Points on a hilly landscape, in no order, each with its height.
A ball rolls from a point to whichever of its 2 nearest points has the largest drop for the distance, and stops where none of them is lower. Distance is the straight distance between rows; heights are no part of it.
Fug: [120  81  96  82 112 102 134 115 141  84 128 124 148 131 116 124 128 127
  92 150 131 155 150 172 160 114  84 132 133  74 120  91  85 134 148 151
  62 116  75]  h=33.2
Taduv: [ 98  99 177 140 148 162 139  93 129 115 112 104 147 165 174 124 118 162
 134 134  86 114 128 139 150  84 162 128 158 126 133 151 163  79 108 150
 156 119 103]  h=29.9
dofo: [150 207 122 156  74 139 123 142 118 170 170 132 133 146 123 124 180  83
  93 122 163 111 118 125 184 119 155 131  94 128  88  69 108 115 156 160
 127  75 123]  h=53.5
Mamop: [ 92 105  98  79 125 106 124 112 136  91 130 149 167 109 111 140  92 151
  66 196 119 164 144  53  88 137  85 124 181 181 128 146 144 104  80 123
 165 141 139]  h=75.3
porop: [121 119  71 109  78 143  59 125 148 115 101 143 132 120 106 125 105 148
 171 122 143 154 133 115 122 128 157 131  68 137 145 136 139 151  73 141
 105  97 164]  h=28.4
bage: [131 139 170 138 175 126 115 183 134 155 209 114 107 155 171 112 163 143
 144 129 129  88 114 125 166 105 174 159  80  91 156 123 132 142 162 161
 127 148 132]  h=80.6
Miti: [137 102 129 160 106 109 146 110 123 111 105 161 137 118 152 184  98 115
 107 148  88 152 150  81  87 133 152  80  89 127 157 166 158 150 114  71
  97 109 174]  h=18.9
nivu: [128  91 143 107 147 181 103 109 122 113 120  89 116 122 111 121 125  95
 212 142 137 132 165 120 145 133  76 199 102 133 138 142 104 151 103 181
 142 213 133]  h=39.1
tuvaz: [143 154 148 115 137 134 158 130 123  92 112 142 100 149 160 113 146 170
 155 182 133 176 146 117  94 142  90 148 180  85 188 126  87 132  66  83
 124 160 124]  h=69.5
Patal: [100 138 131 143 134 103 174  62 114 133  80 148 131 109 113 157  78  89
 159  91 128 121  70 149 109 151  75  74 169 108 160 103 105 148 131  50
 122 100 152]  h=27.4
Falir: [ 80 136  84  99 115 137 130  76 140 114 113  79 157 107 120 142 145 114
  99 159 127 161 146 178 125 133  72 137 148 165 101 138 104 104 109 155
 125 132  94]  h=38.4
bada: [134 129 113 125 121 159 112  99 113 124  76  98 117  87  78 125 130  97
 168 115 133 144 156 161  86 165  86 146 135 175 111 159 106 139 122 132
 122 162 129]  h=39.2
bomo: [147 142 155 171 150 176 124 113 118 102 111 105 118 141 143 103 142 139
 177 175 135 114 133 193 160 154 115  91 121 126  94 173  85 112 133 136
 139 126 195]  h=60.3
Gote: [141  55 141 132 125 153 120 127 146  85 107 163 134 158 147 120  82 173
 145 133 118 136 135  76 157  90 158  96 136 114 136 144 169 109 101 140
 125 103 135]  h=57.4
lal: [116 140 104 115 119 114 145 101 115 119  89 109 127 111 130 148 125 127
 108 137 102 167 140 150  51 161  90 122 160 145 157 156 118 139 101  71
 112 141 101]  h=46.4
buv: [110  80 102 125 161  98 151 165 181 139 198 131 169  71 114 158 100 127
  82  99 137 107 111  77 179 130 154 110 133 169 115 115 159 127 152 180
 141 128 150]  h=71.5
sifiv: [131  58 144 125 112 152 123  96 129 112  84 163 148 130 115 154  72 110
 140 109 102 116 121  70 147  97 137  94 131 150 128 148 176 131 124 139
 149 126 135]  h=55.5
fimet: [145  88 137 121 148 122 131 162 140  87 128 162 119 147 143  92 117 179
 147 137 129 128 145 120 139 120 143 103 135  88 131 147 125 127 113 115
  97 107 142]  h=59.3
ravun: [144  95 113 168 173 148 160 133 137 156 156  74  79 108 151 172 144 124
 162 126 159 139 116 173 156 148  94 106 108  99 186 131 106 156 197 144
  96 170 171]  h=58.1
Nabe: [123  90 108 114 168 156 156 147 158 126 143 100 124 104 123 107 129 179
  87 138 134 148 148 125 132 129 105 145 193 188  71 142 135  79 100 185
 188 161 108]  h=68.5
vekod: [125 102 116 112 139 102 166 140 144 148 168 133 149  87 101 149 112  95
  80  97 145 114 116 108 164 128 112 128 159 143 109  90 126 140 166 160
 122 130  93]  h=72.3
minup: [122 127 175 124 153  94 163 124 113 150 123 131 124 157 159 121 125 147
  88  89  94 125 124 139  92 100 134 144 188 108 133 117 157 113 144  92
 131 121  43]  h=22.1
Mub: [113 119  90 106 151 139  90 125 150  98 125  99 149 125 139 114 117 183
 134 158 125 128 145 180 139 151 123 105 113 140  80 189 125 103 105 151
 127 110 161]  h=63.4
Dokol: [148 113 156 140 165 108 132 174 106 137 111 142  73 176 144  77 169 183
 140 108 118 102 115 174 106  97 145  99 133  86 112 140 126 134 182  76
 107 104  89]  h=25.7
kufef: [110 136 130 153 164 164 134 123 146 125 159  78 151 107 150 133 138 142
 155 168 158 114 116 191 185 133 107 140 118 136  90 110 105  94 104 209
 203 138 175]  h=37.7
fuf: [130 191 128 120 102 106 115 157 133 148 179 137 141 142 126 114 157  96
 110 136 141 111 135 114 152 135 160 156  98  98 140  86 124 134 119 144
 118 108 125]  h=52.2
vife: [172  81 138 119 110 192  95 141 122  95  94 140  86 145 112  78 145 133
 186 140 127 139 183 106 137 104 129 146  91 143 104 165 114 129 119 166
 117 166 135]  h=45.7
pim: [ 87 172  64 105 115 111 122  81 132 143 127  82 169 113 116 161 149  97
  96 148 153 133 125 203 151 169  66 116 127 130  91 120  90 117 139 147
 107 102 119]  h=36.0
lipo: [121 111 105 173 145 112 135 110 132 175 109  90 107 113 132 170 133 139
 110  82 150 132  94 212 152 136 129  90 116 153  94 130 137 140 228 121
  95  81 122]  h=14.4
zepem: [139 171 128 169 101  95 142 153 110 186 171 122 130 150 145 157 172  70
  68  99 149  94 108 124 192 133 154 100  85 110 103  79 137 142 219 126
 114  87 139]  h=54.7
tonif: [120 165 158 142 114 105 129 132 105 124 159 151 148 143 134 134 132  62
 171 142 121  81 127  96 154 160 135 119  84  70 164 125 135 155 109 117
 128 129 211]  h=40.8
zisas: [124  98 146 123 147 120 160  96 122 113 130 160 158 113 109 132  87  88
 144 132 120  76 122 103 182 148  96  78 155 120 103 137 128 129 129 140
 160 119 187]  h=34.5
fazef: [139 125 148 143 171 131 105 161 104 146 114 127 100 127 124 109 120 174
 182  97 125 113 114 130  66 139 151 129 142 154 138 180 149 139 120  97
 148 148 149]  h=13.2
Nepod: [111 127 141  91 159  68 109 198 152 127 179 153 151 149 137  97 115 163
 129 118 125 101 120  89 117 140 180 156 113  89 168 132 155 150 104 115
 120 135 135]  h=33.1
Zavu: [121 135 101 193 162 120 151 110 141 191 125  80 105 107 133 178 117 180
 107  71 185 138  39 216 153 119 127 117 154 144 109  75 146 138 218 128
 149  73 128]  h=8.9
rivin: [106 149  82 139  81 104 121  81 123 146 100 143 158  89 128 189 113  82
 134 106 110 117 109 114 132 150 133  85  76 158 125 143 140 139 131 113
 106  85 197]  h=44.2
riv: [156 115 127 130 128 122 111 159 103 120  87 151  93 165 104  65 177 130
 127 117  92  78 133 149 101  95 150  86  92 114  73 159 117 123 174  88
 109 111  86]  h=30.5
lozo: [107 158 126 150 112 117 110 115 106 154 142 118 143 118 135 164 134  68
 157 114 106 100 118 121 124 156 147 118  75 125 149 146 143 154 126 126
 120 121 192]  h=42.7
Nagus: [105 154 120 142 141  93 190  75 116 128 109 153 155 121 146 150 103  95
 101 150 116 109  94 143 130 163  78  61 165 115 140 122  99 130 131  73
 127 102 160]  h=31.2
Lun: [ 91 152 104 135 153 149 122 123 151 127 161  56 144 126 169 154 155 172
 135 172 161 147 108 220 171 137 101 135 115 113 122 126  96 104 118 173
 146 128 145]  h=40.0
vami: [ 99 134 141 137 128 108 142  62 108 134  41 169 149 112 110 152  63 119
 165 111 113 105  86 123  91 145 117  85 162 142 141 152 139 138 111  53
 143  92 167]  h=22.7
Balab: [144 178 155 189 138 149 133 108 105 153 120 105  88 150 155 138 158 130
 190 130 158 122  88 201 144 138 125 112 113  88 150 112  92 135 172 103
 108 106 160]  h=60.5
Nuto: [120 141  99 124 135 123 115 145 153 163 156 132 130 123 130 115 122 193
 112  87 168 120  75 163 157  89 172 137 137 147  77  74 145  93 120 180
 166  69 108]  h=37.8
Lam: [ 99  63 119 116 129  88 151 123 143  93 159 143 170 117 146 171  96 108
 104 131 103 129 127 122 156 116 131 103 107  87 158 104 131 150 149 135
  81 118 128]  h=18.5
vatur: [150 137 117 151  98 182 122  93 130 129  83  90  98 123 117 114 167 133
 146 143 162 158 140 216 150 125 102 135 125 140  84 126  74 117 150 161
  96 117 109]  h=56.6
Bapug: [102 122 127 132 151 150 114 113 143 135 135  92 159 122 143 126 123 169
 138 127 138 115 101 197 160  96 151 141 125 147  75 114 144  74 108 202
 190 111 123]  h=35.0
lobi: [146 127 158 155 149 145 143 126 103 176 148 108  98 101  95 138 132  68
 168  60 150  93 107 135 118 140 110 130 120 138 125 125 130 157 182 132
 137 160 129]  h=27.0
rit: [163 138 172 146 137 117 146 194 133 150 176 142  81 159 155 110 184 125
 125 122 128 115 137  88 147  90 178 160  90  98 159  92 140 147 179 129
 106 140 105]  h=79.9
sus: [134 163 170 136 130 118 172 121 117 147 131 129 142 148 165 125 144 118
  53 134  87 120 150 117 110 121 145 133 172 142 107 137 151  93 133 109
 147 116  66]  h=13.6
Lado: [180  91 141 146 132 186 149 147 147  90 106 150  84 125 139  82 119 201
 122 172 120 177 172  71 119 129 120 120 185 157 120 165 123 104  85 127
 148 155 151]  h=65.7
Sozib: [170 160 133 145  85 147 113 156 152 118 157 179 125 117  91 114 105 134
 127 164 154 128 148   8 148 138 149 130 143 136 133 102 156 118  76 140
 167 111 192]  h=77.8
Zoto: [129 118 140 143  90 159 105  88 104 122  33 155  72 134  84 116 117 120
 214  73 157 138  91 182 113 108 157 120 131 131 132 103 101 138 150  71
  94 102 106]  h=63.0
zeki: [124 128  99 113 104  50 145 149 141 108 156 133 165 134 139 185 117  84
  52 142  99 151 151 151 142 137 132 112  75  82 152  97 131 153 179 114
  55 114 119]  h=24.9
Vogu: [163 141  67 105  59 110 146 118 133 107 100 167 138  99  87 144 122  82
  77 141 132 178 166 120 104 152  97 104 117 144 112  98  86 150 119 112
  74 103 109]  h=44.3
Ludor: [127 170  77 107 100  69 114 145 128 152 153 102 160 136 132 168 157  74
  46 136 129 133 159 163 145 176 123 117  65 107 115 128 130 151 187 123
  73 119 114]  h=29.4
pepi: [125 136 158 170 165 146 159  98 121 161 102 124 132 116 128 127 104 132
 138 107 118  90  94 156 127 131 141  94 164 174  88 148 136 106 142 119
 175 109 152]  h=11.6
zomu: [123 182 133  79 148  95 131 139 115 138 144 115 130 142 128 107 145 134
 123 126 144 132 136 134  89 153  91 187 184  81 152 104 116 129  96 112
 132 160  75]  h=53.6
Lirof: [181 141 144 106 128 102 162 184 149  92 133 170 118 142 140  89 142 186
  72 153 126 179 158  92  91 138 133 148 208 104 127 111  95 106  98  97
 115 155  99]  h=66.4
Pep: [122 135  87 103  74  98 110  93 113 154 114 159 156  91  85 154 120  38
 131  73 124  87 120 115 145 148 127  98  62 155  92 131 130 156 154 132
 103 103 163]  h=45.8
num: [107 129  83 122  96 109 153  86 134 109  85 160 147 104 139 167 100 143
  70 165 106 192 130 103  62 127 106  94 148 173 158 131 119 129  93  67
 111  94 122]  h=42.9
lome: [128  93  92  93 148 150 108 123 143  84  79 114 123 120 110  83 120 195
 149 156 135 153 156 187 123 149  86 121 163 143  72 178 107 103  90 150
 135 141 141]  h=65.1
Somos: [154 156 158 149  97 122 130 172 131 133 166 175 133 122 119 138 116 103
 128 129 130 119 138   4 126 125 186 142 112 119 176 107 171 150  92 114
 150 125 182]  h=78.4
niku: [131 143 150 140 134 165  85 136  97 123 119  84 112 130 147 124 167 129
 163 144  98 127 152 168  91 137 154 144  78 152 126 205 126 128 141 117
 119 167 141]  h=5.5
zok: [105  94  95 124 163 142 139 147 154 161 141  94 130  72 105 141 110 173
 114  86 145 144 120 126  96 123 125 168 167 219  95 118 169 104 100 186
 210 163 103]  h=69.7
furut: [138 122 151 154 140 170 161  94 125 108 105  94 113 141 155 112 155 128
 133 172 126 139 148 198 155 146  89 103 148 110 111 165  75 119 149 127
  99 133 126]  h=58.6
darup: [115 108 168 155 154 131 152 116 114 117 124 116 151 119 164 171 109 110
 104 162  72 124 150  90  92 144 131 100 121 134 158 211 167 143 118  81
 139 148 175]  h=10.6
Zevep: [155 162 110 118 108 161  87 161 131 147 160 135 113 113 103 104 138 133
 160 129 154 138 147  76 125 132 149 192  99 166 134 111 130 139  78 177
 161 148 155]  h=29.6
sulit: [161 172 127 132  82 148 100 146  97 160 127  92  95 141 123 116 209  84
  94 127 122 144 180 145  95 123 122 184  74 149 106 132 117 139 171 141
 104 155  64]  h=51.6
bibon: [195  82 135 131 107 165 108 143 118  84  91 183  87 139  87  69 120 128
 171 149 135 119 171  83 127 134 121  84 103 130  95 171 121 144 131 117
 115 124 176]  h=48.6
Nakam: [156 104 180 147 153 137 164 122  96 138 130 142 122 122 106 113 121  51
 156  97 125  73 134 123 142 148 103  96 139 123 104 150 115 152 166 122
 136 147 154]  h=30.6
gab: [136  61 131  68 102  97 133 133 127  88 106 193 176 133  97 152  59 103
  90  97 111 121 126  70 121  98 148 130 137 120 129  84 137 145 121 127
 112 132  80]  h=43.0
lod: [109 133 143 111 155 113 119 109  99 136 141  98 143 130 118 132 125  42
 167 101 116  84 142 158 107 170  84 146  92  80 147 155 121 158 152 122
 106 180 127]  h=18.8
tiva: [166 135 111 133 100 154  38 159 114 110 102 156  94 156  85  69 139 143
 139 120  92  71 106  52 103  81 188 117  62 163  86 156 169  93 121 142
 177 139 113]  h=36.1
vesap: [121 118 137 132 149 158  57 144 103 125  98 101 113 117 117 110 122 164
 194 131 116 133 131 166  80 132 162 166  99 178 107 191 144 123 112 132
 156 167 158]  h=13.8
Von: [157  93 140 135 141 115 154 188 177  92 179 142 132 122 152 112 132 174
  99 147 134 148 145  85 164 110 158 127 142 101 145 108 117 114 139 147
  90 130 127]  h=61.3
gemo: [103 183 108 123 147 115 105 164 157 148 200  89 147 145 174 137 154 193
 105 152 159 129  99 180 182 134 151 145 123  91 129 105 123 108 116 163
 134  93 133]  h=41.8
pef: [ 98 171  75  90 114  86 141 110 130 123 143  85 169 125 141 177 150  87
  48 175 130 156 144 176 134 172  69 117 136 112 128 114 105 127 157 120
  89 126  94]  h=33.3
Fami: [144 111 137 138 180 117 101 188 108 146 109 138  61 149 131  80 155 219
 178  91 125 117  97 166  63 110 162 122 134 130 128 167 131 134 151  75
 125 141 111]  h=19.9
zopu: [136 125 143 167 151 147 152 115 127 129 142 110  98 127 146 148 138 114
 204 122 157 120 102 161 173 142 102  99 107  75 177 118  85 156 147 129
 102 137 192]  h=59.2
Vod: [121 117 108  79 156 146 133 137 145  93 130 106 124 122 127  92 143 181
 108 175 134 159 163 140 117 156  72 150 210 150  82 162 106  95  76 158
 167 177 119]  h=67.0
zafon: [ 92 157 117 172 131 116 173  89 154 157 109 135 125 122 166 156 107 191
 107 116 122 151  64 148 132  98 145  83 178 147 168  85 140 112 114  75
 135  49 121]  h=18.7
pipa: [134 135 109  98 101  86 104 155 119 139 130 173 107 147  78  80 158  82
 131  93 141  70 103 139 141 116 142 113  61  84 100  98 106 162 171 108
  99 100 108]  h=49.0
Piru: [150 131 139 130  97 164 114 121 117 127 118 124 106 157 123  88 179  96
 141 133 141 112 152 165 160 104 123 137  84 105  85 120  93 123 159 157
  95 114  93]  h=54.9
Zuvu: [ 89 162  71 115  97 102 129 131 156 154 186 103 174  80 125 186 137  82
  72 133 121 146 137  72 124 144 133 156 111 175 156 102 156 133 105 161
 133 135 125]  h=73.7
kanaf: [149  95 152 108 126 113 149 114 101 109  65 168 101 169 130  95 111 149
 142 100 117 157 138 154  74 113 104 139 178  86 136 116 103 136 113  75
 100 132  60]  h=67.1
pem: [112  96 124 118 109 139 161  72 122  91 129 102 134 123 125 147 138  73
 116 156 131 155 145 165 151 121  54 128 135  95 134  94  76 134 152 146
  92 142  91]  h=28.1
babit: [119  83 151  72 124  87 107 150 135 101 114 191 184 166 126 123  67 144
  82 110  94 107 124  46 113  94 179 137 142 108 128 123 188 108 105 129
 132 134  82]  h=40.1
nodat: [130 182 122 119 110 162 100 116 114 142 152  76 140 116 125 130 174  79
 134 152 133 127 163 152 132 159  98 176 100 140 117 147 103 128 114 170
 128 167 128]  h=46.6
lufov: [134 162 155 173 113 165 104  91  89 135  75 129  69 136 107 112 147 125
 219 108 166 124  77 210 129 104 151 138 110 113 114 100  81 123 166  98
 112 108 131]  h=61.7
gamum: [131 172 155  95 159 136 118 129 104 153 121  93  93 148 149 109 164 160
 143 100 124 150 139 151  60 139  96 205 185 108 141 138 124 113 105 105
 140 189  61]  h=50.8
zirop: [ 69 127 172 146 165 126 163  86 109 111 130  87 150 141 179 162 115 118
 137 158  78 125 118 138  95 137 100 115 160 113 185 171 148 126 112  73
 149 158 127]  h=19.3
Kiguv: [171 155 164 114 168 100 172 190 134 118 151 137 107 159 157 100 156 177
  98 163 148 139 143 149 126 157 120 129 192  69 144 132  95 124 144  94
 110 154 107]  h=63.6
Niz: [ 65 123 173 130 155 141 123  76 116 108 127  78 170 159 178 147 125 124
 160 155  81 105 128 160 139 114 124 138 135  96 156 168 148 110  97 126
 142 137 128]  h=24.8
kov: [115 131 146  96 127  78 144 148 122 122 152 141 141 147 123 140 114 106
 113 107 127 139 130 115 112 119 119 173 137  59 176  72 127 153 127 109
 101 146  71]  h=56.3
vuna: [159 188 104 139  74 134 108 118 107 155  88  97  94 143 126 123 187 121
  84 125 146 173 157 190 105 134 111 151 117 138  99 116 111 136 167 109
  88  96  72]  h=49.3
vik: [101 163 139 155 133 122 131  56 113 137  61 150 148 123 119 134  90 130
 174 115 122  86  74 174 136 140 142  79 147 150 103 141 132 107 127  90
 153  69 179]  h=17.6
bur: [135 117 107 156 159 118 135 146 140 173 178  82  92 125 152 165 148 135
 129  99 175 122  99 173 177 131 122 131  98  89 162  98 133 168 216 156
  97 123 141]  h=57.0
pase: [133 127  96  92  69  97 100 132 122 129 130 167 132 129  85 112 136  43
 131  98 131 106 138 121 135 141 139 121  40 110 119 113 118 173 145 123
  81 118 135]  h=47.3
sot: [168 134 154 114 122 119 156 148 111 103  83 183  98 164 148  86 130 177
 110 137 108 172 158 115  67 126 129 139 194  97 145 133 116 124  76  68
 119 141  94]  h=68.9
dol: [138 129 149 150 118 180 163 102 124  93  95 137 103 137 149  99 121 167
 131 193 120 175 148  95 117 121  93 127 190 143 158 140 106 113  65 106
 159 140 148]  h=67.4
susa: [134 151 129 112 111 126 103 149 124 152 167 148 101 150 111  89 156 115
 164  97 166  89  94 131 167  95 160 157  81  95 133  70 104 154 144 150
 131 104 119]  h=50.7
Pomok: [ 85 136 102 104 126  62 167  92 125  76 127 158 183 135 149 170 104 110
  79 192 106 144 115 141 112 151  86  73 131  94 156 113  96 129 113  73
  96 101 157]  h=35.2
liv: [161  87 152 159 149 168 172 150 139 126 135 148  91 109 122 117 114 156
 137 124 136 148 142  68 131 109 131 129 178 160 148 125 129 133 106 143
 159 146 136]  h=64.1
Tagu: [134 130 146 120 146 152 110 149 124 155 184  88 115 120 138 126 166  81
 132 125 120 112 162 112 139 130 138 193  75 135 141 147 125 152 152 184
 127 191 116]  h=44.6
vanut: [132 126  99 106 120 112 127 145 146  98 118 172 138 114 105 121  90 180
 108 172 144 161 131  49 106 141 113 117 187 137 141 126 140 116  56 105
 153 115 157]  h=76.3
Tamub: [125 140 110 146 119  86 145 126 127 161 171  96 126 134 142 174 144  85
  83  95 156 115 102 159 190 133 116 124 113  73 141  70 144 164 220 142
  92  97 127]  h=55.9
tazud: [121 111 147 162 145 150 127 121 114 169 123  82 106  99 123 148 142 112
 137  82 120 121 124 158 108 115 148 143 116 173 117 146 149 129 179 141
 128 145 104]  h=23.4
Zad: [ 99 141 142 127 133  72 154 131 137 116 161 158 190 122 138 170  98 103
  96 151 105 112 115  68 126 138 144 115 140 106 167 110 153 130 102 106
 143 115 161]  h=26.9
Zemu: [ 99  82  87 103 163 127 131 139 165 161 158 108 151  71  92 151  98 128
 112  81 147 111 110 131 144 122 128 143 130 194  85 114 165 122 132 206
 179 140 119]  h=70.5
dudir: [147  69 112  79 109 119 126 140 136  93 119 160 138 126 105 105 108 123
 103 116 124 153 164 108 124 114 123 144 141 116 112 101 107 136 121 154
  86 142  77]  h=38.5
mev: [ 82 140 139 108 183 145 109 119 127 149 133  62 121 129 154 142 133 181
 166 107 123 156 115 159  79 123 106 205 176 141 151 136 138 103  86 141
 181 200  88]  h=47.4
Dunot: [167 182  61 119  53 121 114 127 132 150  94 138 122 122 108 124 159 112
  61 123 149 175 163 151 116 143 118 117 104 157  75 106 106 124 146 114
  76  69  80]  h=47.0
Zumag: [137 116 135 105 136  62 123 180 147 106 159 180 173 122 116 126  90 131
  91 133 113 107 139  53 111 146 166 121 108 102 136 147 163 143 122 104
 113 127 160]  h=31.7
labab: [175 119 127 108  94 171  37 144 119 119  92 177  98 161  69  69 102 165
 155 133 131 117 143  42 112 121 144 130 112 162  87 153 184  97  91 159
 179 148 138]  h=38.7
Ser: [138 124 164 120 175  89 190 140 128 101 157 133 149 144 136 119 120 122
  88 162 137 115 120 144 144 147  84 111 195  62 148  94  85 122 159 109
 118 152 110]  h=60.9
Tunev: [ 70 104 131 142 145 171 148  97 139 129 106  80 118 112 139 141 121 165
 145 137 131 178 121 124  85 105 100 174 187 205 145 127 143  90  86 144
 196 186 107]  h=44.4
kur: [ 98 137 107 131 129  75 154 140 157 128 180 142 178 110 151 175 118 112
  96 130 126 112 103 109 175 140 150  90 115 105 158 103 142 128 134 128
 103  89 165]  h=23.2
nakab: [134 144 133 126 152 138  82 132  95 136 130  82 111 119 126 127 155  85
 191 131 124 104 140 177  95 176 115 148  65 127 150 194 114 157 151 121
 109 190 170]  h=12.7
Pib: [106 107 176 160 139 144 158 110 120 133  91 150 121 161 157 132  88 164
 173  95 117 124  90 106 120  85 154 121 188 107 182 108 147 126  93  85
 153 109 109]  h=29.2
Sez: [148 109 162 118 160 178 103 116 118 133 139  81  95 148 149 105 174 121
 196 141 128 121 157 158 147 106 119 198  70 118 127 150 100 137 143 175
 105 194 111]  h=42.1
mag: [144 142 149 118 135  92 146 148 131  98 155 171 165 126 103 107 111  88
 137 155 144  86 128  95 175 167 115  95 143  81 120 112 106 142 118 128
 128 121 196]  h=37.9
Soku: [115 142 131 159 130 115 120 117 112 170 116 100 125 126 151 158 149 117
 107  99 102 116 121 177 117 120 157 107  95 156 107 154 151 123 197 108
 101  92 108]  h=19.1
Bipe: [113 172  87 144 122 125  88 151 154 161 169 108 137 125 171 130 134 233
 120 122 160 165  76 193 148  88 183 148 116 132 118  81 137  88  94 167
 159  64 122]  h=39.7
gimo: [143 101 146 128  93 157 125 134 141 140 162 158 109 129 113 120 132  98
 154  75 153 101 110  97 195  74 173 131  93 127 139  82 131 142 143 162
 135 112 125]  h=52.0
Pugit: [163 104 151 137  88 136 151  94 109 122  47 175  80 152 117  93 116 137
 151  85 136 156 116 163 109  87 126 102 159 103 132  97 101 138 141  67
  90  82  75]  h=64.7
podi: [124 182 113 111 145 124 103 109  97 136  79 103 125 107  96 120 118 123
 160 121 136 132 125 166  43 192  89 137 162 152 129 178 116 137  98  75
 135 149 138]  h=42.8
lemo: [153 142 118 117  98 111 147 132 131  92 123 172 148 120 103 127 115  94
 112 156 134 136 152  93 128 156 103 103 134 109 129 114 103 142 100 112
 110 111 160]  h=41.1
Pofa: [ 97 112 189 166 148 164 126  96 117 140  78 111 120 157 157 137 105 168
 178  96 102 123  96 142 111  84 180 143 164 150 151 139 168  98 113 115
 161 127 104]  h=33.7
gutu: [100 126  72 107  95 111 133  70 140  80  74 142 161 126 136 144 116 138
 109 177 113 173 131 164 113 137  89  82 126 123 136 136  96 123  93  88
  77  77 130]  h=39.3
bebog: [139 167 104 107 107 130  59 172 131 150 162 158 123 138 102  75 122 151
 143 106 143 101 100  70 127 102 192 166  92 158 115 102 153 115  85 170
 187 118 133]  h=26.8
gipi: [121  72 147 102  96 135 115 122 132 140 130 165 154 129 108 154  81  75
 137  57 120  97  99  71 175  82 173 125 105 151 150 104 177 150 122 147
 149 122 106]  h=53.7
Zota: [179 115 108 124  84 173  70 128 133 119 103 174 108 117  63  99 100 124
 148 114 142 110 133  65 139 122 150 100  90 183  74 141 171 116 121 161
 164 115 162]  h=41.0
kimom: [131 142 134 160 153 168 102 114 137  98 105  99 143 137 162 113 110 191
 143 183 111 121 123 195 149 149 149  77 117 158  58 200 124  77 119 128
 166 101 193]  h=61.9
Lepe: [ 67 135 132 147 154  95 166 107 134 133 131 135 138 135 173 164  93 168
 140 125 119 142  73 118 101 113 125 103 177 107 206 103 147 132  91  59
 143  97 128]  h=23.6
Koz: [172 160 178 134 123 122 138 202 130 144 178 168 113 138 121 100 161 101
 133 122 132 109 150  30 120 118 182 180 103 124 165  99 142 149 120 129
 143 166 131]  h=79.1
Botov: [166  66 118 129  90 197  89 129 140 107 102 138 103 112  76 109 105 117
 174 126 137 145 167  85 153 119 126 133  90 180  99 148 146 138 116 187
 146 156 158]  h=43.2
lugev: [144 157 184 148 156 150 153 105 105 154 103 123 139 145 148 108 131 117
  93 128  81  79 136 130 114 130 145 104 160 184  67 183 151  84 149 113
 167 117 109]  h=3.3
deg: [151 155 132 140 100 128 113 153 108 142 150 110 109 163 134 113 197  71
 106 138 121 102 165 147 143 128 134 141  50 103 103 134 110 148 192 136
  94 138 100]  h=53.4
redig: [119  94 182  95 163 111 129 142 105 120 129 137 144 167 145  96 125 125
 123 106  92 104 154 115 104 110 136 168 164  99 127 146 149 117 121 125
 136 170  64]  h=30.0
vabo: [152 128 104 137 100 161 127 144 135 134 139 128 110  89 111 141 144 105
 140 128 136 165 163  80 112 137 127 153 103 158 157 129 124 156 100 149
 117 149 146]  h=32.7
gelop: [116 149 185 132 151  99 180 114 109 127 162 120 154 143 142 146 123  73
 101 130 111 103 128 126 133 133 101 137 170  74 150  97 123 127 150 111
 135 147  92]  h=58.7
tuso: [ 79 130 111 114 113 158 135  91 131 100 131  86 136 106 138 136 142 126
 106 184 128 184 156 114 104 127  74 152 166 190 142 140 119  99  81 149
 168 169 122]  h=41.4
konu: [121  79 160  98 151 124  92 164 127 115 134 149 142 167 142  97 103 159
 126 114  92 103 148  68 113 102 178 155 136 125 127 167 192 116 104 141
 147 156 106]  h=35.5
Mugi: [ 97 142 101 103 118 110 140 128 150 122 165 123 176  90 127 159 121 121
  51 161 112 146 143  52 112 128 120 142 163 186 129 123 157  97  96 144
 161 134 122]  h=74.4
zezez: [118 120  95 147  64 139  91 109 135 106  98 137 139 115 141 170 117 124
 147 144 115 173 149  88 105 122 159 112  66 123 176 150 151 146  76 104
  92  95 176]  h=24.5
duku: [152 100 121 136 125 178 144 117 130 127 122 103  94  97 108 133 149 107
 165 125 149 163 159 132 130 126  85 162 119 149 145 128  93 152 127 166
 110 177 118]  h=35.8
nudus: [140  74 142 150 148 144 163 170 174  93 169 157 118 112 133 126 103 183
 131 151 148 156 128  46 176  94 148 120 169 127 161  96 133 119 102 158
 148 135 157]  h=62.9
dem: [ 96 123 124 129 139 110 146  81 114 131 142  77 148 119 139 174 138  50
 123 133 115 116 132 176 137 164  70 116 115  82 147 134 116 138 171 123
  92 155 124]  h=23.3
beb: [143 118 102 125 129 126  89 173 156 122 143 173 123 101  85 122  75 192
 141 164 155 140 141  28 122 161 128 114 145 132 135 147 164 139  64 118
 163 115 210]  h=77.1
bufo: [103 157 102 177 152 107 177  96 153 186 108 112 117 113 150 161 108 197
  80 105 155 139  50 191 154 116 128  83 181 158 112  84 132 116 171 101
 142  46 118]  h=14.0
deni: [100 151 116  95 138  92  64 178 134 156 183 135 131 157 130  80 141 158
 131 100 118  87  95 113 116 107 199 174  75 117 139 121 145 130 117 145
 149 114 104]  h=29.5
bubu: [157 113 121 141 112 160  77 159 112 123 100 140  85 155 107  69 170 142
 147 111  98  86 117 118 116  67 178 111  73 146  87 140 127 102 154 140
 135 125  89]  h=33.6
pebu: [107 119  80 101 117 113 134 148 167 148 195  99 151  69  97 159 133  85
  79 122 153 149 138  92 157 140 107 164 125 164 142  88 128 143 134 195
 122 162 109]  h=73.1

Call two points neighbours if one is among the 2 nearest of the other. Go from one point of each pair to the other, from neighbour to neighbour, staying as low as possible. Name the highest point that can't be avoided.
bebog and fazef -> lal
Zavu and darup -> Pofa
Lam and bebog -> Nepod
fazef and niku -> vesap
bebog and darup -> vabo
fazef and lugev -> gab

For each start below, name the point where the ball stops.
vife -> fazef
beb -> Zavu
lufov -> susa
Vod -> Zavu
num -> lugev
bibon -> fazef
Pep -> Zavu
Ser -> Lam
vuna -> Zavu
tuvaz -> susa
